Each row is a point on a landscape with many peaks, with its height.
From any point a climber takes the steepest step (rise divided by distance) to one of its 2 nearest points. It stops when none of these is higher. Distance is the straight distance between rows; heights are no part of it.
<804> height 33.8: [-21 -36   3  22  23 -11  26  -5 -22  24  -3   3 -20  -7   6 -19  18  18
   5  26]
<267> height 11.8: [-38 -41 -16  45  32   7   2  -5 -12  14   6 -22 -13  10  -1   2  17  35
  17  41]
<640> height 29.8: [  5  26  11  -1  16 -17  -1  12  13  -8  -2 -13 -10  38 -21   4  -6   4
  -4  16]
<730> height 83.9: [-42  -8 -11  29  -3   6 -25   2 -19   0  16  -8  24 -27   6  16   8  12
  26  -3]
<772> height 53.0: [-24 -29  -3  -4   1  14 -17  -9  11 -13   9  14  -8   1  -6 -16  -8 -12
 -11 -32]
<909> height 5.2: [-15 -16  -4 -19   1  39 -36  15 -12 -41  26 -12  13 -16 -16  11  18 -14
   9 -18]
<469> height 16.2: [ 21 -35  11 -13   3  19  -8  12  22 -23  34   6  -7  22 -14 -15  -2  -9
 -31  -9]
<961> height 10.2: [ 25  -3   7 -29 -19  44 -17   3   3 -32  28   1  10   1   1 -18  16 -13
 -13 -23]
<987> height 4.2: [-40 -20 -22  33  34   3   0 -13   3  16  31 -27 -17  27  -1  10  -9   6
  32  13]
<364> height 56.9: [ 28  46  -2 -11  -6 -21  35  -3  -4  22 -28  15  -2 -22  12  -5  -6   2
   5 -23]
<290> height 25.2: [ 19  60  -1 -13 -20  -8   2  -7  10  -8 -22  -7  -1  16   7  -7   4  -6
   5 -10]
<71> height 70.7: [-26 -43   6  24  -4 -18   6 -13   7  27   3   8   3  18  16   7  -8   4
  -2  39]
<868> height 54.0: [-40 -62 -23  34  22 -21 -21 -21  10  29 -17  -5 -39   2  -5   2 -32 -12
  -8  19]
<231> height 30.2: [ 40  30   6 -17  -9  12  -6  33 -39 -40  -3 -11  23 -39 -11   4  42  13
   2   1]
<760> height 43.4: [ 15 -13   5  -6  41 -19  39   1  -2  42  -2   5 -34 -13 -14  -1 -34 -12
 -10  -8]
<55> height 22.1: [-26  28  -6   9 -38  -7 -22  -9  -2 -10 -11   6  38  -3  16  17   6  -4
  22  -1]
<310> height 6.1: [  6 -26  -6 -48  -4  54 -40  14 -25 -58  21 -14   9 -12 -11  15  34 -20
   8   3]
<443> height 19.0: [  9  17  -2  -6 -10 -25  -4 -11  33  27 -11  26   4 -10   3  28 -57 -11
 -11 -35]
<245> height 57.3: [-31 -30  -4   2   8  -3  -5 -17  11   1  -7   9 -25  21   0 -11 -10 -15
  -1  -9]
<47> height 16.0: [-11 -17 -13   6  19 -32   7 -18  28  22   4   1 -22  27   5  18 -48 -36
  10 -12]
<650> height 38.5: [ -9  32  -8  -1  -3   9   4  14 -23  -7  -8   0   6 -42  -6 -14  22   9
  10 -37]
<923> height 58.4: [-17 -50  -1  10  -6 -19   2 -22  27  24   9  14  -5  31  14   6 -29 -21
  -6  19]
<634> height 23.5: [  6  53 -14 -20 -37  15  -8  -9   6 -20  -9 -16  14  18  12 -10  21 -15
  17  -7]
<554> height 16.1: [ 10   8  18   6  25  -8  22  23 -18  -9  -1  -9  -4  18 -23 -11  29  24
   0  33]
<755> height 18.9: [ 27  28  18 -12  22   7  -1  32 -23 -32   4 -21   2   6 -30  -1  33  20
  -1  20]
<998> height 66.3: [-35 -34 -12  22  22 -28 -22 -14  10  24 -21   5 -31 -11 -11   5 -39 -15
 -14 -12]
<75> height 18.2: [  4   2  20  -3 -20  -6  -8  -4  -3  -5 -27  23   6  -8  10 -11   9   7
 -19   6]
<357> height 21.5: [ 32 -22  21 -16  -4  22 -14  18  17 -26  38  -7   8  32 -14   2   8  -3
 -24  23]
<910> height 35.2: [ 22  39   8 -14   5  10   1  26 -24 -26 -15  -2   4 -39 -16 -14  29  18
  -7 -23]
<562> height 17.9: [-14 -23  12  10  -9  -2 -32   9  19 -15  12  -1  15  23 -10  20  -6   1
 -13  19]
<954> height 24.1: [ 46  31  12 -29   6  25 -10  31 -34 -41  12 -25  13 -11 -19   7  42   5
   4  19]
<989> height 24.0: [ -2 -19  -3   0   5 -11   5  -6  25  22  24  15  -4   3   1   7 -39 -12
 -11 -26]
<911> height 4.4: [-33 -39  -4   3  18  40 -26  14 -19 -22  34 -15   3 -22 -16   0  18   1
  10 -11]
<918> height 26.3: [ 20 -13  27 -11 -18  16 -19   8   7 -29   3  -3  14  29  -1   4  25   9
 -19  43]
<416> height 7.9: [ 29  -7   6 -43 -10  56 -22  10 -20 -48  24 -15   6  -5  -4  -9  40 -15
  -6  -1]
<428> height 61.2: [  6  10  -2  -9  25 -23  35  -9  -1  38 -18   4 -25  -8   3   4 -31 -24
  13 -17]
<270> height 26.4: [ 13 -15  14 -14 -10  22  -7  17 -27 -46  -8 -12  22  10   1   9  56  16
  10  48]
<50> height 69.3: [-17 -21   8   5  16 -35  15 -16  -8  22 -52  13 -31  -2   6   1 -11 -13
  -2  18]
<46> height 48.8: [-25 -58  -7  15   3 -22   1 -32  11  38 -12  17 -17   4  19   9 -42 -33
  -4  10]
<137> height 12.5: [ 35 -12   3 -25 -12  26  -9  -7  27 -30  26  12  -8  26   0 -25  -4 -18
 -26 -28]
<2> height 59.5: [ 13  35   0   9  15 -23  34  18 -27   5 -13   5   0 -34  -7  -9  13  25
  10 -18]
<506> height 33.5: [ 18  28  13  -9   7   3   1  15   6 -16  26 -19  11  40 -16   9  10   4
  10  22]
<746> height 53.1: [ 20  21  15  -8  22  -1  31  20 -18   6   3   6  -9 -20 -15 -23  15  18
  -7 -15]
<61> height 39.6: [-22 -35   3  16  29 -11  13  -1 -12  27  -6   5 -32 -24  -6 -18  -8   7
 -15  -2]
<832> height 65.6: [  4  44 -11  12  12 -35  34   5 -16  28 -16   3   0 -32   4   3  -9  12
  21 -26]
<103> height 81.8: [-30   7  -5  34   3  -9 -21   8 -12  18  21  -4  25 -41   1  19 -14  18
  12 -21]
<507> height 20.1: [ -5  55 -18  -6 -23 -21  20 -10  12  26 -11   5  11  -2  20   8 -19 -18
  25 -24]
<5> height 27.3: [ -1  43   3  -4   7 -23  11  -4   0 -10 -30  -8 -12  30  -2  -3  14   2
  14  12]
<877> height 40.9: [-34 -71 -31  24  21 -19 -11 -20  28   8  -9  -5 -36  34 -11   0 -31 -22
  -9  16]
<91> height 14.6: [-12   4   3  24  25 -12  18  15 -22   0   8 -14   8   6 -10   2  23  26
  21  27]
<7> height 44.8: [ 44  64  -3  -8 -26   3  14  20 -15 -11   8 -13  36 -15   5   5  24  10
  13   0]
<107> height 70.3: [ 60  37   1 -36 -40  49  -5 -11  -4 -21   4  -9  10 -14  18 -32  20   1
 -23 -20]
<498> height 73.4: [-26 -20 -11  31  25 -32 -10 -12  -1  47 -14   3 -23 -34   4  19 -49  -6
  -3 -13]
<761> height 17.3: [ 34  58 -14 -23 -26  -5   2 -12  31  16 -20  17   6 -18   8  17 -45   4
 -11 -45]
<585> height 15.7: [-48 -53  -4  20  -3  25 -33  -3  -3 -18   5  -8  18  13  -1  17  15  12
   5  30]
<213> height 78.8: [-32  -5  -5  28  15 -22 -17  -2   6  24  10  -2  -2 -20  -2  17 -31   6
   3 -18]
<878> height 40.8: [  4  57 -20 -18 -22  16   2   2  -7  -5 -21   4   4 -35   1 -18  11  -6
   3 -46]
<847> height 20.0: [ -1   2  14   8  -5 -11  16   5 -10  10  -1  12   9  -7   9  -7  15  15
   1   9]
<518> height 30.4: [ 17 -14  12  -6  16 -13  25   7  11  36  17  18 -12  -9  -7   0 -31   0
 -20 -10]
<25> height 48.7: [ 47  65 -14 -20 -34  -1  33  -8   7  19 -24  15  10 -28  22  -7  -6   8
  -2 -26]
<599> height 1.3: [-42 -15 -17  11  17  16   2 -14   3  -3  20 -13 -12  18   2  -7   6  -4
  30 -11]
<256> height 30.6: [ 28  -1  27  -6 -12   8   7  16 -18 -27  -4   1  17   7   2  -7  42  19
  -6  42]
<276> height 21.6: [-25  40 -14  15 -19 -17  -6  -4   5  12   4  -4  26  -8  12  18 -12  -5
  28 -19]
<914> height 63.4: [-23  -2  -3   0  14 -18  15 -17  -3  19 -25   6 -25  -1   8  -7  -9 -14
  10 -10]
<62> height 35.9: [-24 -51  -8   1  27  20   2   0  15 -20  14 -11 -28  39 -22 -18   6   0
  -9  11]
<601> height 36.7: [ 46   9  31 -10 -16   3   8  17  -4  -6  12   8  21   0   5  -5  18  20
 -22  24]
<790> height 48.3: [-32 -52 -17   5  22  -1   3 -22  21  -9 -11  -3 -39  44  -8 -12 -10 -18
   2   6]
<463> height 13.3: [-29 -16 -10  43  26 -11  21  -4 -25  11   5 -17  -1   7   9   2  23  33
  36  36]
<863> height 16.5: [  4   3  15 -17 -23  23 -14  -4  -4 -27 -12   6   6   4   6 -17  29   0
  -6   6]
<387> height 82.5: [-42 -43 -10  40  12 -19  -3 -23  -3  29 -17  -2 -15  11  16   7  -9  10
  10  40]
<762> height 49.8: [ 39  51  -5 -16 -45  22  -5  10 -11 -17  -2  -4  37 -29  14  -5  24   0
   1 -10]
<919> height 22.9: [  0 -20  22  12   6  -3   0  21  -2   3  20   0  10   2  -9   4  11  18
 -13  25]
<449> height 9.7: [-25 -12 -17  14  25 -16   8 -13  18  20  28 -13 -14  31   0   8 -28 -17
  24  -4]
<277> height 17.7: [ 23  46 -14 -22 -21 -10  30 -15  19  35  -9  16   5 -12  17  14 -38 -16
  10 -37]
<98> height 43.6: [ 28  84 -31 -14 -40   7  13  -1   1   1 -32   2  14 -32  14 -14   3   0
   1 -38]
<857> height 56.8: [ 52  31  13 -30 -13  38   9  10  -5 -13  17  -3   5 -15  -2 -26  20   8
 -18 -22]
<408> height 42.7: [ 56  15  28 -19 -20  13   2   7  15   4  17  15  15  -6   8  -2  -8  18
 -35  -2]
<145> height 50.5: [-39 -55 -20   6   7  15 -32 -19  19 -34   0  16 -15  16 -12 -18 -11 -23
 -14 -34]
<636> height 16.9: [-20 -46   7   3  -3  20 -44  18   7 -35   8 -12  16  15 -18  26  11   3
 -12  35]
<340> height 27.8: [-14 -36  11   2  15  14   4   9   3  -3  22  -5 -13  18 -15 -14  14   8
 -11  19]
<483> height 57.1: [ 60  42 -10 -35 -49  49 -24   1 -17 -29  10 -19  35 -31  20  -7  23  -9
 -12  -8]
<174> height 20.4: [  2 -14  -7  -4   4 -31  -3 -17  33  23 -13  20 -14   5   3  26 -64 -38
 -10 -30]
<982> height 18.1: [ 20  49   5  -5 -18 -21 -12  -1  24  13 -16  14  18 -10   3  24 -37   5
 -10 -25]
<491> height 14.2: [-44 -50  -7  23  11  19  -6  -8 -10  -4  -5  -9  -3  17   3  -1  27  25
  12  35]
<1014> height 37.8: [ -6 -41   2  -2  17 -24  24 -24   2  42 -25   7 -30   6  16  11 -34 -46
  10  13]
<552> height 48.0: [ 35  13  14 -22 -26  26  10  -3   5   4  14  16  12 -12  14 -16   4   2
 -18 -19]
<358> height 16.7: [-14  -6  12   9 -26  -7  -7  -7 -17   4 -24  34  24 -34  14  -7   7  13
 -11  -9]
<43> height 22.6: [-20  25 -11 -12 -42  19 -31 -13   6 -32  -8  -5  29  18  10   7  15 -19
  20  -5]
<986> height 27.4: [ -7   9  11  15  12 -34   8   8   4   8 -13  -7  -4  27  -8  11  -3  13
   1  36]
<384> height 46.3: [  3  -7  10  11  32 -16  33  12 -21  29  -2   8 -19 -33  -6 -19   1  18
  -4  -6]
<383> height 20.3: [ -5 -20   3   5   5 -13  -7   3  28   1  22   3  -3  26 -11   8 -25  -5
 -16  -1]
<616> height 74.6: [-32 -19  -2  23  12 -35  10 -18  -5  16 -40   1 -17  17  11   6   0   5
  12  37]
<197> height 38.9: [ 40  49  14  -8 -13  -5   8  16  -2  -9  19 -13  29  18   2   9  14  10
   9  19]

For each start below, name the point where the climber stops.
<909> | <107>
<877> | <730>
<634> | <107>
<463> | <832>
<585> | <387>
<918> | <107>
<75> | <245>
<270> | <107>
